Each row is a point on a landscape with many valleys, with its height.
From any point a ball rolls to the lowest of the 6 points nearest to it. It stops when none of these is lower. Distance is the straight distance between rows; heights are no part of it.
J_239 height 7.6: [-13 -14   1 -25 -17 -11 -23   6 -14 -11  -9 -10  -2  27  -4  40   0  23
  23   7 -14  -2   2  -5   3  -2]
J_619 height 38.5: [ 17 -22  45 -12 -10  21  19  29 -42 -45   6  15  13 -20 -64  30  36 -26
  30  -7 -46  -4 -56   3  24  43]
J_359 height 35.1: [-11   6 -16  16  -4 -12 -14 -31  33  10   6  -3  -9   8  29 -23 -14  17
 -25   8  35   9  12   1   0 -29]
J_649 height 35.4: [-16  10 -14  17  -6 -10 -16 -29  38  15   3  -9 -13   8  34 -28 -10  29
 -27  14  44   9  22   4 -10 -32]
J_438 height 28.0: [  2   8   3 -16   1  12  31  -7  -8   3  10   9   6 -16 -11   2   6 -24
   5 -14 -10 -17   4   6  -2   8]
J_698 height 66.6: [-19  21 -21  13   7 -16 -52 -29  31  40 -18 -33 -20  23  61 -39 -24  53
 -26  14  48   4  69  14 -23 -26]
J_66 height 32.7: [  6 -21  39 -11 -10  18  14  34 -35 -23  11   9  12 -21 -53  17  16 -27
  25  -3 -31  -3 -42   1  17  38]
J_474 height 69.5: [-14 -34   6  -7 -15 -16 -22  54 -38 -36   1 -10  -6  48 -22  61   9  25
  31  11 -28   5 -13 -11  -3  37]
J_895 height 49.4: [ 32   0  27  14   8  31  42   0 -41 -21  25  20  16 -49 -37   9  20 -47
  26 -17 -29  -9 -54 -15  25  14]
J_213 height 37.6: [ 39  33 -33  31  37  15   7 -46  46  40 -11   5  -4 -23  25 -47  -9  -6
 -49  -5  60  11  33 -24  -8 -46]
J_711 height 47.1: [  5  18 -25  27  12  -5  -2 -43  40  24  -1  -2 -10  -2  28 -37  -9  19
 -37   6  57   5  26 -12  -7 -40]
J_845 height 37.1: [-14  16 -15  20   2  -8 -14 -35  39  26  -2 -13 -13   2  40 -36  -8  40
 -30  14  56   4  35   2 -19 -38]
J_142 height 34.8: [ -7   6 -15  11  -1 -15 -16 -29  27   8   4   1  -6   7  26 -21 -17   8
 -19   4  21   8   3  -1   7 -24]
J_204 height 42.0: [ -7 -11   8 -23  -6   7   5  24 -20 -12  10  -4  -3  14 -21  37   0 -10
  15  -3 -23  -6  -8 -11  -6  35]
J_719 height 35.6: [ 25   1  13  19   5  30  44   0 -37 -12  25  22  16 -52 -27   3  18 -49
  21 -21 -17  -5 -42 -17  27   5]
J_519 height 49.6: [ 18  19 -25  21  22  -3   3 -35  32  13  -2   8   0  -6  26 -41 -13 -11
 -35  -7  27   5  12 -11   3 -23]
J_769 height 30.6: [-31   5  -4   0 -18 -16 -33  -3  30  10  -7 -20 -17  31  44 -14 -14  36
 -13  21  25  16  31  24 -24 -20]
J_971 height 38.1: [-14  20 -19  21   9  -8 -22 -35  37  36  -8 -21 -14  -1  47 -41 -10  52
 -34  13  56   0  48   6 -22 -38]
J_404 height 28.9: [  6  -9  20  -1  -6  24  33  14 -29  -6  24  13  11 -34 -32   5  11 -38
  17 -14 -13  -6 -27   1  17  18]
J_50 height 49.8: [-23  18 -14   6  -6 -15 -55 -18  29  28 -21 -36 -22  37  56 -28 -21  48
 -17  20  39   7  63  15 -29 -20]
J_898 height 34.3: [  0   4   8 -17  -2  15  27   0 -10  -1  12   6   4 -12 -14   9   5 -24
   8 -14 -12 -16   1   3  -3  16]
J_357 height 66.2: [ 26  25 -28  31  27   6   3 -44  43  32  -5   2  -6 -12  25 -44  -8   4
 -47   0  59   6  30 -20  -7 -45]
J_816 height 59.8: [ 16  19 -24  24  19  -3   0 -38  34  16   0   4  -3  -4  26 -39 -14  -5
 -38  -3  40   7  15 -12   2 -30]
J_946 height 30.8: [  6 -16  31  -5  -9  23  24  23 -36 -14  19  11  12 -30 -44   9  12 -34
  22  -9 -23  -4 -37   1  20  27]
J_884 height 7.5: [-18 -12  -2 -18 -19 -20 -29  -1  -1  -2 -12  -8  -1  20   9  22 -11  25
  16  10 -10   0   1   6   8 -12]
J_592 height 20.5: [ 18  16  -6  14  10  24  55 -17  -3   7   6  28  15 -53 -11 -12  27 -40
   2 -20   3 -10  -8   2  11 -21]
J_839 height 29.6: [-34 -21  -2 -17 -26 -35 -37  34   8   4 -20 -18  -6  40  22  18 -19  42
  14  20  -9  16  19  31  -9 -10]
J_312 height 34.1: [  0  10 -17  11   5 -14 -10 -33  25   7   3   3  -2   6  24 -26 -17   2
 -22   0  19   5   5  -3   9 -22]
J_596 height 24.1: [-28  -5  -7  -2 -19 -19 -29  -5  27   8  -2 -10 -11  21  32  -6 -16  28
  -8  16  15  17  10  19  -5 -23]
J_838 height 32.4: [ -3  -1   7 -22  -4  12  22   6 -12  -2  11   2   2  -7 -15  15   2 -21
   9 -11 -14 -13  -2  -1  -4  20]
J_469 height 40.6: [ 29  -8  43   1   0  30  32  10 -44 -35  19  16  12 -36 -51  19  29 -38
  30 -14 -40  -9 -62  -8  27  25]
J_659 height 29.1: [-20  -2 -10   2 -13 -18 -24 -16  24   7   1  -5  -8  14  27  -8 -17  20
 -10  13  15   9   4  10   6 -23]
J_606 height 33.8: [ -9 -18   8 -21  -7   3  -2  36 -23 -18   6  -6  -4  20 -25  43   1  -4
  19   1 -26  -3 -12 -15  -8  39]
J_15 height 20.7: [ 35  31 -26  27  38  15  16 -30  35  26 -11  12   4 -29  26 -54  -5 -24
 -44 -13  32  12  13  -9  -5 -26]
J_55 height 21.4: [ 15  20  -4   7  17  13  48 -22   7  15  -4  23  15 -43  -1 -27  18 -28
  -5 -18  -2 -15   1   9   4 -18]
J_4 height 55.0: [ 29  27 -31  30  29   9   6 -42  42  27  -7   6  -4 -14  27 -45  -8  -6
 -45  -5  54  10  27 -19  -4 -37]
J_388 height 39.3: [ 12 -18  42  -8  -9  21  16  28 -40 -27  12  12  12 -24 -55  16  20 -30
  25  -5 -33  -3 -47   2  21  35]
J_419 height 20.2: [  0   6  -8 -10   2 -12 -10 -28   5   2  -5  -1   1   7  14  -4 -14   0
  -4  -5  -7  -9   1  -3   9 -10]
J_354 height 21.3: [ 39  33 -26  30  43  20  20 -30  39  34 -12  14   5 -38  29 -56  -1 -28
 -46 -14  35  14  13  -8  -6 -31]
J_166 height 38.8: [ 15 -21  44 -12 -10  21  17  28 -43 -37   6  14  14 -23 -61  23  28 -27
  29  -5 -40  -4 -52   3  24  39]
J_721 height 30.4: [ -5 -18  23 -18  -8  10  10  40 -25 -12  14   2   4  -4 -40  24   2 -21
  18  -1 -27  -3 -24  -3   2  46]
J_926 height 19.9: [ 12  16  -3   1   9  15  46 -18   0   9   4  20  14 -39  -7 -18  18 -30
   0 -19  -2 -16   1   8   2 -12]
J_675 height 14.6: [ -5   1  -6 -17  -6 -12 -14 -23   1   0  -6  -4   1  10   8   9 -12   7
   5  -1 -10  -8   2  -2   8  -8]
J_780 height 37.8: [-20  13 -11  14  -6 -11 -20 -27  36  20  -1 -15 -15  11  41 -30  -9  40
 -28  17  46   8  32  10 -20 -32]
J_401 height 42.1: [-14 -29   3 -13 -16 -10 -19  43 -33 -32   0 -11  -5  43 -19  61   8  24
  28  10 -21   5  -8 -11  -4  30]
J_930 height 31.7: [-20 -40   4  -3 -23 -26 -29  63 -44 -42   0 -13  -4  57 -23  62  15  38
  35  15 -21   7  -4   0  -3  34]
J_920 height 20.6: [ 28  29 -16  21  37  14  31 -26  27  27 -16  20  13 -48  16 -52   7 -29
 -28 -15   8  -1   0   5  -3 -27]
J_526 height 28.6: [ 15  -6  19   9  -2  27  39   7 -34 -11  25  17  15 -44 -31   4  15 -44
  20 -17 -13  -4 -36  -6  24  12]
J_645 height 20.9: [ -7 -13   2 -26 -10  -2 -10  16 -20 -15   1  -7  -5  24 -13  44   3   6
  20   2 -18  -4  -1 -11  -3  20]
J_571 height 56.4: [ 31 -11  44  -4  -2  30  31  13 -44 -45  16  16  10 -30 -58  27  37 -37
  30 -15 -47  -8 -65  -4  25  34]
J_8 height 20.3: [ 34  32 -21  28  41  18  25 -26  33  29 -15  17   8 -47  23 -56   1 -30
 -40 -15  20   7   5  -2  -5 -29]
J_87 height 24.2: [-33  -5  -4  -5 -22 -21 -33   5  26   8  -7 -16 -12  29  38  -5 -18  33
  -6  20  14  20  18  25 -13 -19]
J_330 height 8.9: [  4   9   2 -11   2  14  37  -7  -8   4  11  13   7 -24 -10  -3  11 -27
   5 -16  -7 -17   3   6  -2   5]
J_459 height 37.2: [ -7 -29  30 -13 -10 -14  -5  62 -33 -36  -4   4   5  24 -57  41  14   0
  30  15 -58  -8 -36  -4  -1  63]
J_610 height 44.9: [-29   5  -5  -4 -18 -18 -45   3  29  10 -16 -29 -19  48  47 -11 -18  39
 -10  23  24  18  43  24 -31 -13]
J_724 height 35.0: [ -5  10 -18  19   2 -10 -10 -33  34  11   6   1  -8   7  28 -27 -12  13
 -29   5  38   9  12  -5   0 -31]
J_593 height 32.6: [ 11  15 -14   5  16  -7   4 -31  13   7  -5   7   4  -5  17 -28 -13 -11
 -16 -12  -2  -9   3  -1   7 -11]
J_806 height 38.3: [  1  19 -23  27  14  -5  -7 -43  44  35  -5  -9 -11  -6  32 -41  -7  36
 -39   7  64   3  36  -8 -15 -47]
J_260 height 38.9: [ 38   0  39   7   7  33  40   3 -44 -32  23  20  13 -42 -46  16  26 -44
  26 -17 -41 -12 -62 -13  23  21]
J_366 height 26.6: [  0   7 -12  -1   1 -13 -13 -30  12   3  -3   2   1   8  17 -12 -17   2
  -9  -1  -1  -4   0  -1  12 -14]
J_106 height 34.5: [ 18  19 -21  15  22  -3   6 -32  24  12  -3   9   5 -11  23 -41 -15 -16
 -30 -11  14  -1   6  -7   4 -17]
J_21 height 43.2: [-16  19 -21  16  12 -12 -37 -32  34  41 -14 -29 -16   6  59 -43 -18  56
 -31  13  52   0  63  12 -23 -31]
J_421 height 49.7: [-11 -31  16  -4  -9 -19 -15  65 -37 -39   1  -5  -2  41 -40  52   8  14
  29  13 -49  -2 -30 -11  -5  58]
J_447 height 30.5: [ -7  -8  12 -19  -7  14  18  21 -19  -6  16   1   1  -3 -26  23   2 -22
  13  -8 -18  -9  -9  -2  -3  32]
J_633 height 50.6: [-22  15 -23   9  -1 -25 -68 -24  30  39 -24 -37 -23  43  59 -30 -30  54
 -19  16  45   8  73  14 -25 -23]
J_317 height 36.0: [  1   7   4 -19   1  10  24  -7  -8   0   6   3   4  -7  -9   8   2 -20
   6 -14 -14 -18   4   1  -5  13]
J_809 height 36.7: [  6  14 -22  22  10  -8  -5 -37  35  13   4   4  -7   2  27 -32 -13   6
 -33   2  37   7  14  -9   3 -30]
J_729 height 36.3: [  6 -23  42 -14 -13  15  10  39 -38 -29   5  11  11 -15 -59  21  20 -23
  27   3 -39  -4 -44   3  17  45]
J_343 height 28.4: [  4   1   7   0  -2  21  46   1 -18   0  20  17  10 -37 -20   2  15 -38
  10 -18  -4  -9 -12   3  11   5]
J_314 height 38.7: [ 26  -5  29  11   1  30  37   5 -41 -20  22  16  14 -44 -39   7  19 -44
  26 -17 -26  -7 -49 -12  27  15]
J_786 height 33.7: [-10 -23  13 -16  -6  -1  -6  47 -26 -22   6  -5  -3  22 -31  46   2  -2
  22   5 -34  -2 -20 -12  -6  48]
J_634 height 30.9: [ -9 -24   6 -17  -9  -4 -13  39 -28 -25   3  -9  -4  32 -21  54   5   8
  24   5 -26   1 -12 -15  -7  37]
J_706 height 20.1: [ 17  19  -7  11  15  19  53 -19   3  13   0  28  14 -52  -7 -20  24 -35
  -3 -19   2 -12  -4   5   8 -24]
J_284 height 36.4: [-11   3 -13   6  -5 -17 -19 -27  25   7   3   0  -5  10  25 -17 -18  11
 -13   6  17   8   4   3   8 -23]
J_13 height 35.7: [  7  13  -2 -12   8   0  16 -22   1   6  -3   4   6  -7   2  -8  -3 -15
  -1 -13 -13 -20   5   2  -1   0]
J_200 height 15.9: [ 26  25 -23  22  32   5  15 -29  29  19  -9  12   6 -23  24 -51  -8 -22
 -36 -14  17   4   8  -6   1 -20]
J_157 height 20.4: [ 23  25  -9  15  27  12  40 -27  16  19 -12  20  15 -47   8 -41  11 -28
 -16 -18   0 -10   0   7   0 -24]
J_935 height 37.4: [ -8 -21  26 -15  -8   3   1  52 -29 -20   6   2   4   7 -48  30   4 -12
  21   6 -40  -4 -28  -4   1  54]
J_165 height 32.8: [-33  -3  -4  -6 -20 -20 -37   9  27   7 -11 -22 -16  38  42  -6 -18  35
  -8  22  14  20  28  26 -22 -15]
J_471 height 11.9: [-20 -33   4 -15 -26 -23 -27  47 -34 -28  -7 -12  -4  48 -15  58  11  42
  34  16 -14   6   8   4  -2  15]
J_859 height 45.3: [-31  -1  -5  -6 -20 -21 -42  11  27   6 -16 -27 -18  49  46  -7 -20  37
  -7  22  18  20  37  27 -29 -13]
J_594 height 32.2: [ -3   0  10 -14  -4  18  33   5 -15   0  15   7   5 -19 -19   8   8 -29
   9 -14 -10 -13  -4   4   0  19]
J_444 height 37.3: [-25  12  -9  10  -9 -10 -24 -21  35  17   0 -18 -17  15  41 -26 -10  38
 -24  17  42  10  34  14 -22 -29]
J_953 height 16.6: [-27 -25   0 -20 -26 -30 -34  33 -11  -4 -20 -15   0  37   1  34  -6  45
  28  18 -14   7  16  19  -2  -5]
J_423 height 39.9: [-12   0 -11   0  -9 -16 -23 -22  17   5  -1  -2  -2  12  21  -8 -18  13
  -6   6   6   4   0   3  10 -19]
J_635 height 24.3: [ 38  31 -29  30  38  17  13 -36  39  28 -10  10   1 -26  28 -52  -6 -21
 -47 -10  44  12  21 -16  -5 -33]
J_779 height 23.9: [ 43  33 -29  29  42  24  16 -37  41  34 -12  11   1 -32  28 -55  -3 -25
 -49 -12  46  15  23 -16  -9 -34]
J_865 height 23.6: [ 43  36 -26  29  47  30  24 -32  41  41 -13  13   2 -49  29 -58   2 -31
 -51 -12  38  16  14  -8 -10 -36]
J_43 height 10.1: [-21 -20   1 -20 -25 -24 -32  23 -11  -4 -15 -12   0  31   1  34  -4  38
  28  16 -12   5   9  11   2  -8]
J_775 height 24.0: [ 34  27 -27  29  35  10  13 -33  36  23  -8  10   1 -21  26 -51  -8 -20
 -45 -12  37   9  16 -13  -4 -29]
J_257 height 40.9: [-20 -43  14   5 -21 -36 -29  73 -52 -54   2 -11  -3  61 -33  59  16  33
  39  16 -46   3 -27  -1   1  55]
J_217 height 19.6: [ -4   3  -7 -11  -4 -15 -17 -24   6   2  -5  -2   0  10  13   2 -16   6
   2   1  -7  -6   0  -2  10 -12]
J_751 height 55.7: [ 20 -16  44  -6  -7  24  21  21 -43 -34  12  13  13 -29 -57  20  29 -30
  29  -8 -38  -6 -54  -1  25  32]
J_38 height 34.2: [ -8 -15  13 -22  -7   9   5  34 -21 -11  11  -3  -1   9 -28  34  -1 -13
  16  -2 -24  -4 -14  -8  -6  41]
J_58 height 29.7: [ -3 -12  23 -10 -10  19  22  23 -27  -7  21   8   8 -23 -36  13   8 -33
  16  -9 -17  -6 -24   2  10  30]
J_118 height 10.3: [ -8  -6  -3 -22 -11 -10 -19  -9  -5  -7  -7  -6  -2  19   3  26  -6  13
  16   2 -15  -5   1  -4   6  -3]
J_275 height 35.8: [ -4  14 -20  25   5  -7  -8 -38  40  18   3  -3 -11   3  28 -33 -10  21
 -33   9  50   8  22  -6  -7 -35]
J_336 height 42.4: [ -2 -26  35 -17 -12  -2   1  57 -34 -34  -2   9   9   8 -65  33  18 -10
  28  11 -53  -6 -38   0   5  60]
J_229 height 36.1: [ -8 -25  20 -15  -8  -1  -3  53 -29 -24   5  -2   1  18 -43  40   2  -7
  23   8 -41  -3 -26 -10  -3  55]
J_489 height 34.0: [ -9 -20  20 -19  -8   3   1  48 -27 -19   9  -1   0  10 -39  35   0 -12
  19   3 -35  -2 -24  -8  -3  49]
J_169 height 27.2: [ -5  -7   1 -25  -9  -4  -9   1 -14 -11  -3  -7  -2  21  -7  37  -1   7
  18   0 -17  -7   0  -8   0  10]
J_882 height 30.3: [  2 -17  32 -11 -10  18  16  32 -31 -14  15   8  10 -22 -46  14  10 -29
  21  -5 -27  -2 -35   1  14  35]
J_49 height 34.7: [ 21 -10  34   6  -1  29  29  10 -42 -23  21  14  15 -40 -44  10  21 -39
  26 -14 -26  -7 -49  -7  26  20]
J_715 height 67.6: [-12 -36  15  -2 -11 -24 -20  67 -41 -43   1  -7  -3  45 -37  54   9  18
  33  14 -51  -2 -30 -10  -3  58]
J_240 height 37.0: [ -4 -21  31 -14 -10   7   6  47 -28 -20   6   4   7  -2 -51  27   5 -17
  22   5 -39  -4 -32  -1   5  51]
J_9 height 47.8: [-27  13  -8   1 -13 -18 -53  -9  28  18 -22 -33 -22  48  54 -18 -20  43
 -14  23  31  12  56  19 -35 -18]
J_747 height 34.6: [-28   9  -6   2 -14 -12 -36 -11  33  14  -9 -25 -19  27  48 -21 -13  40
 -18  22  31  13  40  21 -28 -20]
J_652 height 45.1: [  8  18 -23  25  12  -5  -2 -39  40  17   3   1  -8   0  27 -34 -11   9
 -36   3  46   8  20 -11  -2 -36]
J_842 height 24.8: [ -1   2  -1 -24  -2  -1  -2 -13  -7  -3  -2  -4   0  11  -1  18  -5  -3
  11  -5 -15 -13   3  -6   0   7]
J_237 height 21.7: [-31 -21  -1 -18 -24 -33 -39  34   2   4 -19 -17  -3  39  16  22 -16  43
  21  19 -12  12  17  28  -5 -10]
J_464 height 44.1: [-17 -39  11   2 -16 -28 -25  69 -47 -48   2 -11  -2  55 -31  59  11  29
  34  15 -44   4 -27  -7  -2  51]
J_878 height 34.4: [-27   7  -7   7 -13 -13 -26 -15  33  13  -1 -16 -17  20  41 -21 -12  35
 -20  20  33  12  26  16 -20 -25]
J_282 height 29.0: [ 15  23 -11   7  22  -2  18 -29  14  13  -6  12   9 -19  15 -35  -7 -18
 -18 -15  -4 -13   5   2   2 -12]
J_109 height 36.2: [ 15  21  -8   3  18  -1  16 -29  11   9  -6  10   7 -15  11 -29  -6 -18
 -12 -15  -6 -15   5   3   1 -10]
J_807 height 24.6: [ 36  34 -19  30  44  26  30 -27  36  36 -17  20   8 -60  24 -57   6 -34
 -40 -14  22  13  -1  -2  -6 -34]
J_948 height 36.9: [  9 -22  44 -13 -11  18  13  35 -39 -34   5  13  12 -18 -63  22  26 -25
  28  -1 -40  -3 -48   3  22  42]
J_730 height 12.0: [-26 -17  -1 -17 -24 -27 -35  17   1   2 -15 -12  -1  27  13  21 -11  36
  19  17  -8   9   8  17   3 -14]
J_332 height 16.5: [-19 -26   2 -21 -23 -20 -29  31 -22 -15 -13 -12  -2  37  -8  50   5  39
  33  16 -13   4   9   5   1   1]
J_426 height 43.1: [ -8 -10   5 -25  -7   4  -2  19 -18 -12   6  -7  -4  19 -16  42   2  -3
  17  -2 -20  -7  -5 -11  -6  27]
J_442 height 9.3: [ 12   9  -2   9   5  22  52 -10  -8   4  12  23  13 -46 -13  -8  21 -38
   5 -21   1 -11  -8   5   9 -13]
J_821 height 7.8: [-15 -18   1 -23 -22 -17 -30  16 -16 -11 -14 -10  -1  30  -2  42  -1  31
  27  13 -14   1   6   2   3  -2]
J_44 height 31.6: [  4  11 -14   5   8 -11  -9 -34  17   7  -1   4   1   3  21 -23 -16  -4
 -15  -5   4  -3   4  -4   9 -15]
J_896 height 18.9: [ 32  31 -22  26  38  13  21 -28  32  25 -11  15   8 -36  25 -54  -3 -28
 -39 -15  21   8   7  -4  -4 -24]
J_327 height 32.9: [ 27  24 -26  25  30   3   8 -35  34  18  -4  10   0 -13  26 -47 -10 -15
 -39  -8  33   8  16 -12   1 -26]
J_14 height 70.0: [ 11  20 -26  28  17  -1   0 -44  41  23  -2   1  -9  -7  26 -39  -9  12
 -39   2  56   8  26 -16  -6 -40]
J_185 height 42.5: [ -6  -8   8 -26  -5   9  10  16 -16  -9   9  -5  -4  10 -19  34   1 -14
  13  -5 -19  -9  -4  -8  -6  30]
J_911 height 38.0: [ -9 -30  23  -9  -9 -16 -11  65 -35 -38   0  -2   0  33 -47  46   9   6
  29  14 -55  -6 -34  -9  -2  62]
J_393 height 38.4: [-11 -28  10 -11  -8  -9 -12  53 -33 -30   3  -8  -5  35 -31  53   5   9
  25   8 -35   2 -23 -15  -6  49]
J_680 height 38.2: [-32 -17  -2 -15 -24 -32 -40  31  11   5 -17 -20  -7  43  28  14 -19  39
  11  19  -5  17  20  31 -11 -10]
J_197 height 48.4: [-24  18 -11  10  -3 -10 -37 -23  32  28 -12 -27 -19  20  53 -33 -14  49
 -24  19  44   5  50  14 -28 -25]
J_950 height 46.7: [-21  17 -10  13  -3 -10 -26 -26  35  24  -6 -22 -17  14  48 -32 -10  46
 -27  18  47   5  44  12 -26 -30]
J_716 height 18.0: [ 13   3   3  13   1  28  51  -4 -21  -2  22  23  14 -49 -19  -2  20 -44
  12 -22  -2  -7 -21  -4  20  -4]
J_970 height 9.2: [ -9 -12   0 -24 -15  -8 -17   7 -16 -13  -6  -8  -3  26  -7  42   1  16
  21   5 -15  -3   0  -7   0   7]
J_799 height 36.5: [ -8 -27  23 -11  -8  -9  -7  61 -33 -29   2  -2   1  23 -47  41   5   0
  26  11 -47  -5 -32 -10  -3  58]
J_640 height 37.7: [ 30  -7  36   6   3  30  34   9 -44 -29  22  16  13 -39 -45  12  23 -40
  27 -17 -33  -7 -56 -10  26  21]
J_337 height 27.7: [  8  14 -13  -1  11  -9  -2 -30  12   7  -4   3   4  -1  15 -23 -15  -9
 -12  -9  -4  -9   4  -2   7 -11]
J_848 height 19.8: [-21  -6  -8  -6 -16 -20 -29 -11  15   6  -5  -7  -4  19  22   0 -17  23
   0  11   5   9   2  11   6 -21]
J_321 height 44.6: [ -4  -2   1 -26  -4   1   0  -5 -11  -7   0  -5  -2  12  -6  27  -1  -3
  12  -6 -16 -11   3  -7  -3  13]
J_385 height 36.8: [ 18 -13  36   0  -6  26  25  17 -40 -23  19  12  14 -34 -47  11  17 -35
  26 -10 -27  -5 -48  -4  25  24]
J_949 height 34.9: [  5   8   2  -4   3  18  44  -8  -8   4  12  16  10 -32 -12  -6  15 -33
   5 -19  -3 -15   1   8   4  -1]
J_351 height 30.0: [ 10  -9  24   3  -5  26  32  14 -33 -11  25  14  13 -38 -36   6  13 -39
  21 -16 -14  -4 -35  -2  21  19]
J_96 height 17.6: [ -1   4  -4 -17  -1  -6  -6 -22  -2  -2  -5  -3   1   9   5   7 -10  -2
   5  -6 -14 -13   2  -3   5  -1]
J_348 height 32.1: [  2  -2  10  -7  -4  22  39   7 -17   0  20  14   8 -29 -21   3  11 -33
  10 -16  -7  -9 -10   6   6  12]
J_660 height 10.8: [-26 -11  -4 -14 -22 -24 -33   8   7   4 -11  -9  -3  24  17  14 -15  31
  12  16  -4  11   5  16   4 -18]
J_597 height 29.8: [ -3 -14  24 -13  -8  17  18  31 -27  -8  18   6   6 -16 -38  15   6 -27
  18  -7 -21  -5 -25   1   7  35]
J_176 height 11.5: [-14 -25   0 -21 -19 -12 -23  30 -25 -21  -8 -12  -3  39 -11  53   7  29
  28  11 -15   4   3  -5  -1  12]
J_874 height 38.6: [-17  21 -20  18   9 -11 -29 -32  36  40 -10 -26 -14   2  53 -43 -14  56
 -33  12  54   1  53   8 -23 -35]
J_415 height 57.0: [-20  16 -27  12   5 -23 -65 -28  32  46 -21 -36 -24  31  64 -36 -31  53
 -24  14  50   6  73  13 -20 -26]
J_696 height 6.4: [-16 -15  -2 -22 -18 -17 -27   4  -7  -6 -12 -10  -2  25   3  30  -5  27
  21   9 -12   1   2   2   6  -8]
J_961 height 30.1: [ -4  -7  12 -18  -5  15  24  16 -17  -2  17   4   3 -11 -23  15   3 -27
  12 -12 -15  -8  -8   1  -1  27]
J_929 height 27.5: [-16 -29   2 -17 -21 -16 -23  40 -31 -27  -6 -11  -3  44 -15  57  11  33
  32  13 -16   5   1  -5   0  18]
J_36 height 47.9: [-12 -35  21  -3 -11 -25 -16  68 -40 -44  -2  -5  -1  43 -46  53  12  14
  33  15 -59  -6 -35  -8  -3  64]
J_841 height 24.7: [  7  -3  13   4  -4  25  43   6 -26  -5  24  18  13 -40 -26   2  16 -40
  15 -19  -5  -4 -23   0  18   8]
J_320 height 41.1: [  1 -24  39 -17 -12   9   6  47 -34 -26   2   8  10  -5 -62  25  16 -18
  26   5 -43  -4 -39   2  12  51]
J_129 height 19.5: [ 21   6   2  18   5  29  52  -6 -23  -3  24  25  16 -53 -20  -1  21 -47
  14 -24  -5  -4 -26 -11  23  -5]
J_776 height 39.5: [-31   6  -6  -2 -16 -15 -42   0  29  10 -14 -27 -20  42  48 -14 -16  40
 -12  24  26  17  42  25 -31 -15]
J_717 height 9.8: [-12  -7  -4 -16 -13 -17 -25 -13  -1  -1  -9  -6   0  17   9  15 -14  17
  11   6  -8  -1   0   2   9 -12]
J_974 height 19.3: [-29 -22   0 -17 -26 -33 -37  35  -2   2 -21 -17  -3  39  12  25 -13  46
  24  19 -14   8  17  27  -3  -8]
J_982 height 36.6: [  6  13  -2 -14   8   6  24 -19  -1   4   3   7   6 -13  -1  -8   2 -20
   1 -15 -10 -20   7   4  -4   1]
J_805 height 35.9: [  9  15 -20  17  13  -9  -4 -35  27   9   1   6  -3   1  25 -32 -16  -4
 -27  -4  22   3   7  -7   7 -23]
J_23 height 21.5: [ 24  26  -8  18  23  19  50 -26  17  20 -11  28  16 -59  -2 -33  24 -33
 -10 -18   2  -9  -5   6   5 -32]
J_484 height 23.4: [ 28  27 -27  26  32   8  12 -34  35  20  -6  10   2 -18  27 -49 -10 -18
 -41 -10  31   7  14 -11  -2 -27]
J_247 height 26.0: [ 50  39 -32  30  46  32  16 -41  45  45 -16  10  -1 -40  30 -56   1 -24
 -53 -10  55  16  30 -18 -12 -43]
J_244 height 28.8: [ 10  18  -3  -4  14   5  30 -24   4  10  -5  12  10 -22   3 -22   4 -21
  -6 -17  -9 -19   6   6  -1  -6]
J_316 height 25.1: [-33 -10  -3 -10 -23 -25 -36  15  22   7 -11 -17 -10  34  34   2 -20  34
   0  20   5  21  21  28 -15 -14]
J_246 height 28.7: [  1  -6  13  -3  -5  22  37  13 -25  -4  23  12  10 -32 -27   4  11 -37
  14 -15  -9  -6 -21   2  12  16]
J_683 height 35.3: [-19   4 -12  10 -11 -15 -20 -22  31  10   4  -6 -10  14  32 -19 -14  23
 -21  14  30  13  12   8  -3 -27]
J_777 height 29.3: [ -9 -19   3 -22 -10  -3 -11  30 -23 -20   2 -10  -5  29 -19  53   4   8
  24   4 -21   0  -7 -14  -6  30]
J_940 height 37.5: [ -7  19 -18  24   8  -8 -11 -39  40  31  -2 -13 -13  -3  37 -39  -9  41
 -35  10  58   3  37  -3 -17 -43]
J_322 height 8.3: [-10 -10   0 -24 -15 -11 -20  -2  -9  -7  -8  -9  -1  22  -1  33  -5  19
  19   5 -14  -4   2  -4   4  -3]
J_668 height 25.0: [ 47  37 -29  31  46  33  20 -36  43  42 -13  11   1 -45  30 -57   1 -29
 -52 -12  47  17  21 -14 -12 -37]
J_980 height 43.0: [ 16  23 -29  30  22  -1  -1 -47  45  40  -8  -4  -7 -14  28 -43  -9  26
 -43   4  65   3  35 -17 -11 -52]
J_599 height 8.7: [-12 -17  -1 -24 -16  -8 -20  16 -19 -16  -7 -10  -3  30  -8  48   3  23
  25   8 -15   0   3  -7   0   8]
J_707 height 20.8: [ 18  24  -6   7  23  10  38 -24  11  15  -8  19  13 -39   5 -34   9 -27
 -11 -17  -3 -15   4   7   1 -17]
J_243 height 17.3: [-32 -13  -4 -10 -23 -24 -35  12  18   6 -11 -14  -7  28  29   5 -18  31
   5  19   3  17  12  25  -6 -18]
J_394 height 68.6: [ 40  -2  42  -2   6  34  46  11 -41 -45  25  23   6 -34 -61  34  40 -49
  28 -22 -57 -14 -72  -7  21  37]
J_300 height 19.4: [ 22  27 -14  15  29   5  22 -27  20  18 -12  14  10 -30  18 -45  -2 -24
 -26 -16   3  -6   4   2   0 -18]
J_535 height 35.5: [-18 -39   7  -2 -20 -23 -26  64 -45 -43   3 -12  -4  56 -25  61  13  32
  35  14 -30   7 -15  -7  -2  42]
J_853 height 33.9: [  1   6   1 -23   1   4  13 -11  -8  -2   4   0   2   0  -5  12  -2 -12
   7 -11 -16 -18   5  -2  -2  12]
J_381 height 35.2: [ 12  18  -5  -4  14   1  18 -27   6   7  -4   9   8 -14   7 -21  -3 -18
  -8 -14 -10 -18   7   3   2  -6]
J_746 height 31.3: [-20 -39   5  -8 -24 -24 -27  59 -40 -36   0 -13  -4  55 -19  61  14  40
  35  15 -20   8   0  -1  -1  28]
J_831 height 55.3: [ 24  23 -28  27  27   3   7 -37  36  20  -3   8  -2 -10  26 -44 -10  -9
 -43  -4  42   8  18 -15  -2 -31]
J_611 height 48.6: [ -4  -4   4 -26  -4   7  10   6 -14  -6   7  -4  -3   6 -13  26   0 -12
  12  -7 -18 -13   0  -5  -6  23]
J_585 height 29.5: [-11  -3  -9  -7  -9 -18 -23 -22  11   2  -3  -2  -1  13  18   0 -17  13
   0   4   0   1   0   3  10 -17]
J_457 height 37.9: [ -6  21 -22  25  15  -7 -13 -40  40  39  -6 -15 -11  -9  42 -44 -11  47
 -38   9  63   0  42  -2 -17 -46]
J_803 height 21.2: [ 19   1   8  16   4  29  50  -2 -30  -6  26  22  16 -50 -24   0  18 -49
  17 -22  -7  -6 -31  -9  23   1]

Two balls start at each pair of points below. Name the first point that both come to, or write -.
J_469 and J_571 | J_49
J_640 and J_948 | J_841
J_444 and J_50 | J_769
J_935 and J_447 | J_58

Where does a ball stop that starts at each point below?
J_489 | J_442
J_204 | J_442
J_606 | J_696
J_38 | J_442
J_971 | J_696
J_320 | J_442
J_715 | J_696
J_4 | J_200
